A landscape with many peaks, sampled at points; each row gives a point and its height.
From any point a climber steps to the highest of the 2 points nearest to it. It stops when none of these is higher. Distance is the straight distance between rows; heights are no part of it.
z102 h=0.51: [ 47 154 141 172 160 163 102  81 143 128  93 118 129 176 122 132  91 148
 122  93]
z812 h=6.67: [115 123 103 142 121 126 161  80  83 132 107 130 157 172  94 125 142 117
 183  85]
z440 h=3.86: [ 65 159 137 117 159 134 105 171 131 144  79 101  85 133 144  73  91 138
 188 128]
z578 h=0.43: [ 37 158 142 132 171 150 111 111 162  94  77 149 122 163 126 162  80 129
 160 123]
z827 h=5.82: [181 132 112  61 118  78 168 109  95 126 158 185 123 129 149 160 142 102
 132 124]
z471 h=6.07: [101 108 149 156 117 110 122 130 111  58 135 141 116 106 172  78 101  95
 150 149]
z683 h=7.61: [ 76 101 119 184 144  81 141  94 136  56 131 187 140 173 154 123  95  87
 163 115]
z682 h=2.39: [156 148 116 156 113 166 125 141 101 170 154 100 119 127  88  61  83 127
  77 174]
z463 h=5.70: [115 170 171 105 105 126 134 154  95  88 154 129 105 136 130  97  98 142
 119 133]
z126 h=7.39: [ 79 117 140 159 142 156 163  88 131  84 155 138 135 133 188  80  76 133
 111 156]
z488 h=2.12: [120 131 145 150 138 151 127 119 162 102 198 117 145 144 134  96 109 167
  74 179]
z75 h=8.26: [192 174 133  66 120 133 116 150  93 158 150 103  96  89 107 183 167 143
 118 118]
z493 h=7.30: [ 89 145 123 166 157 107  90 112 109  57 127 179 123 170 128 139  85 109
 165 133]
z743 h=3.39: [181  88  94 175 168 131 148 121 150 112 130 146 100 133 179 131 109 114
 103 130]
z707 h=4.27: [138 160 162  77  91 103  85 157  95  88 152 172 133 112 102 169 143 122
  98 128]
z991 h=4.46: [190 130 161  94 105  91  92 156  86 108 154 170 133 113  98 177 140  63
 121 138]
z137 h=7.13: [106 128 153 132 141 125  49 182 149 129 102 145 131 139  86 129 116  95
 132 144]
z97 h=6.64: [169 144 164 100 107 139 159 134 110 125 134 106 106 123  98 170 138 140
  94 119]
z548 h=2.86: [101 134 142 123 101 136 171 141 155 157 116  86 128 133 129  95 142 168
 121  93]
z55 h=3.84: [192 117 109 159 133  97 119  91  98  99 187 157 149 140 130 168 153 108
 123  87]
z84 h=2.73: [143 112 123 123 103 133  88 118 101 135 142 114 167  82 105 159 193  97
 170 117]
z865 h=2.52: [134  95 131 101 137 174 160 131 144 122 175 103 154 113 132 132 164 171
 103 175]
z83 h=4.87: [132 116 112 145  92  91 143 128 123 154  76 136 121 113 151 105 143  92
 163 107]
z238 h=2.71: [114 140 127 126 158 111 131 178 183 162 146 108  95 126 148  60  88 148
 172 174]
z877 h=5.69: [138 158 159 114  71 141 135 132  90 124 195 109 156  88 108 142 180 118
  97 136]
z156 h=6.13: [ 74 154  88 131 149 121 130  90 113  81  36 171 111 146  96 181 103 103
 163 118]
z771 h=6.61: [ 85 147 145 162 129 124 130 132 117 105 161 132 118 132 164  43  60  99
 126 162]
z46 h=4.10: [117 169 137  71 107  99 100 112  81  89 169 174 157 117 109 195 181 123
 146 111]
z320 h=3.27: [127 146 148 107 107 116 144 144 171 156  93 117 101 112 141 143 134 160
  92  97]
z406 h=0.91: [163 116  99 119  89 120 162  92  91 153 121 170 175 140 139 127 146 106
  48  91]
z979 h=5.37: [172 136 170 172 112 138 149 168 155 127 143  73  91 103 110 109 115 131
 107 134]
z148 h=0.34: [ 62 135 116  92 182 134  85 124 165 102  57 179 125 168 119 184  94 142
 135 152]
z875 h=2.62: [165 120 103 142 116 122 143 106  83 111 123 118 135  80 123 174 193  97
 200  85]
z495 h=1.05: [147 108  92 136 132 163 170  97 112 147 137 129 158 135 150 128 148 149
  57  99]
z800 h=3.59: [153 153 155 117  96 116  95 183 147 189 151  96 144 109  72 141 164 131
 112 122]
z315 h=1.70: [120  81 165 171 118 160 184 139 180  93 169 103 163 122 146 117 151 170
  54 132]
z579 h=2.55: [128 115  97 135 142 146 107 158 152 159 146  87 115  97 143  70 125 165
 150 193]
z975 h=6.28: [150 134 132  76  75 145 106 121  92 162 154 136 174  71 114 167 179  92
  90 157]
z340 h=6.44: [115 167 180 161 126 149 138 154 142 115 155  99  93 139 120  90  82 140
  96 138]
z63 h=2.89: [133 152 116 117 108 164 146 145 107 203 100  99 103 141 121  71  75 131
  75 168]
z822 h=5.79: [109 115 112 137 151 121 135 118 147  93  52 166  98 121 143 162 110 112
 165 122]
z116 h=4.91: [165 125 112  92 134 129 116 160 130 203 130  75 125  83 113 168 178 149
 170 138]
z145 h=4.73: [144 153 147 120  68 161 171 147  72 173 158  62 150  70  88 126 178 113
 123 121]
z868 h=3.17: [140 168 140 146 126 126  92 112 116 128 163 109 136 163  78 151 148 160
 126  79]
z416 h=4.84: [169 103 130 149 140 121 102 128 132 131  89 141 126 141  93 166 119  95
 135 122]
z37 h=5.23: [143 166 118 117 148 131 137 139 127 143 126 114  82 153 137 111  97 169
 138 128]
z450 h=5.19: [185 131 107 153 137 162  90 128  93 152  95  97 109 127  89 140 121 113
 141 128]
z663 h=3.35: [120 137 121 106 100 120 167 128 119 200 151  90 158 130 109  88 151 158
 141 124]
z299 h=2.85: [128  99 148 151 103 159 103 124 140 137 156  89 182  95  89 153 185 114
 110 134]
z500 h=3.07: [113 141 166 165 119 114  76 130 142 102 170 113 157 160  82 134 118 133
 109 109]
z586 h=6.23: [107 148 106 135 165 143 150 102 145 127  99 123  73 145 183 109  82 153
 126 116]
z377 h=0.72: [123 102 156 177 117 129 172 104 136 106 113 135 151 167 135 136 123 108
  81  84]
z994 h=5.81: [108  76 138 117 130 149 131 121 120 118  85 132 152 132 112 118 122 102
 182 160]
z22 h=4.65: [172  87 142 126 125 115  96 130 128 104 124 162 144 121  99 207 155  84
 118 143]
z346 h=5.68: [153 111  96 174 168 162  83 117 133 127 104 103 103 127 123 120 100 120
 173 140]
z419 h=5.17: [ 87  97 124  89 152 128 114 159 141 156  69 144 131 136 136 104 103 132
 172 174]
z901 h=3.98: [174 148 102 100 124 108  93  96  81 102 198 152 147 113 119 190 189 120
 129 104]
z95 h=7.57: [124 108 140 119 144 153 191  85  82 107 156  98 144 159  95 128 150 145
 192 112]
z844 h=3.34: [136 184 154  93 112 123 116 142 112 180 184  97 148 136  73 169 168 147
 120  91]
z383 h=6.78: [ 99 134 111 144 174 144  34 136 128 126  95 133 133 168  88 119 108 115
 163 127]
z948 h=5.34: [112 125 129  99 139 133 126 128 131  58  96 167  90 101 159 138 117 138
 147 160]
z910 h=4.45: [ 98 141 113  94 139 106 110 157 114 158  97 118 116 138 123  80 119 137
 222 143]
z861 h=3.94: [131 145 118 133 101 166 158 109  83 164 173  59 155 104 104  97 181 152
 126 103]
z452 h=3.03: [182 102  92 165 147 132 110 124 158 153  84 131  80 101 193 138 114 119
  77 104]
z491 h=4.08: [174 142 128  92 100 128 126 183 144 215 170  70 145  69  92 174 175 103
 126 140]
z223 h=8.08: [ 74  91 129 166 134 108 168  87 156  63 142 163 149 143 196 109 109 124
 118 119]
z960 h=3.74: [109 165 140  81 105  76 128 169 159 154 119 135  92 106 145  92 130 163
 129 124]
z806 h=0.64: [112  94 166 212 137 147 139 102 143  87  98 135 126 158 136 162  85  87
 105 102]
z767 h=3.02: [160  76 123 133 146 154 133 151 157 142 167  66 140  91 108 104 153 148
 168 196]
z655 h=0.27: [119 130 110 115 163 133  49 112 182 113  73 175 127 143 123 185 111 143
  82 131]
z839 h=6.29: [ 86  78 155 114 135  94 140 143 149  94  99 168 141 153 127 121 107  85
 187 149]
z466 h=6.27: [109 123 109 160 173 146  85 125 153 153  96  78 131 168  92 117 115 144
 184 121]
z294 h=2.96: [100 104 161 165 119 147 105 129 169 127 123 101 176 141  85 130 155 146
 104 130]
z987 h=5.21: [ 88 173 150  86 134 128 103 132 127  77 125 161 102 144 141 121  95 153
 130 157]
z135 h=4.96: [176 124 119  71 121  93 149 147 123 177 134 141 128 119 139 131 141 114
 147 143]
z857 h=4.26: [145 126 116  80 107  86 140 148 159 147 152 149 132 119 156 106 135 143
  88 145]
z631 h=5.46: [113  97 141 146  94 119 165 133 129 124 100 128 124  92 175  73 114 100
 128 145]
z915 h=6.73: [110 113 173 118 112  83 106 177 162 113 115 159 132 131 105 137 131  98
 161 135]
z751 h=2.15: [131 106 116  92 120 126 191 123 131 137 211 128 162 105 151  88 161 152
 124 165]
z17 h=0.57: [ 74  94 132 185 149 162 121  82 145 103  89 117 159 168 114 136 118 115
 133 111]
z538 h=6.93: [186 149 107  83 101 153 112 122  89 172 120 127 144  85 110 186 173 119
  78 114]
z386 h=1.23: [156  66  84 115 156 178 208 115 115 116 154 153 184 129 165 149 166 154
  49  86]
z973 h=2.44: [122 166  83 100 159 137  95 135 127 159  45 137  63 117 166 147  95 144
 137 141]
z241 h=6.51: [157 139 122 115 127  71 155 113 106  88 132 170  94 137 139 136 117 117
 158 122]
z596 h=2.28: [119 105 126 132 135 151 146 100 136  73 168 131 146 141 155 128 144 167
 102 137]
z242 h=3.81: [160 104 116  94 132 147 171 156 136 172 178  58 141  82 130 129 177 140
 174 160]
z264 h=5.12: [209 134 161 140 130 161 176 147  94 128 127  82  73 123 107 137 117 120
 106 116]
z198 h=1.47: [154  76 117 151 151 153 219 137 156  84 180 128 150 127 172 144 156 182
  60 102]
z552 h=6.34: [166 165 109  86 124 130 124 137 106 160 106 103  81  95 138 133 140 169
 144 125]
z278 h=0.81: [106 114 132 129  91 116 158  86 110 152 110 154 162 173 129 107 114 113
  79  83]
z795 h=2.74: [154 130  81 120 134 130  93 115 123 152  78 156  88 104 171 111 107 117
 106 133]
z314 h=3.30: [ 76 138 122 120 161  87 124 169 187 167  93 116  87 145 166  95  83 133
 188 126]
z571 h=1.92: [125  96 131 189 139 135 161 135 188 128 198  95 162 139 140  85 119 150
  82 142]
z890 h=0.23: [133 129  99 126 132  94  74  96 150 126 102 185 138 134 148 166 138 132
  95 121]
z125 h=6.47: [ 75 167 124 106 120 103 132  91 101  92  87 167 129 156 108 153 131 130
 164  87]
z543 h=7.02: [ 84 140 133 135 116 101  80 126  93  94 129 174 152 157 108 101 119  99
 147 118]
z298 h=3.67: [163 112 108 176 135 111 104  98 140 120 171 147 126 146 147 123 127 130
  90 101]
z752 h=3.70: [119 162 104  97 122 126 134 142 120 193  91 125  89 117 175  72  70 148
 114 159]
z709 h=6.77: [107 114 112 129 122  86 119  96 118 104 129 166 154 160  98 136 158 112
 173 104]
z227 h=7.32: [120 130 132 154 151  89 157 122 147 104 120 150  86 148 170 100  87 116
 151 109]
z608 h=4.67: [112 134 124 165 121 134 137 148 146 163  88 105  87  92 174  63  97 120
 117 147]

For each start below, name the point where the climber stops.
z795 -> z137
z148 -> z865
z320 -> z227
z548 -> z75
z822 -> z223
z299 -> z116
z22 -> z137
z406 -> z865
z238 -> z137

Call two points neighbours if one is among the 2 nearest of the other. Go from one point of each pair to the other, from neighbour to neighbour, staying as high as possible. Name the lowest point that can't be avoided.
z75 / z865 -> z751
z75 / z227 -> z37
z223 / z75 -> z264
z340 / z95 -> z987
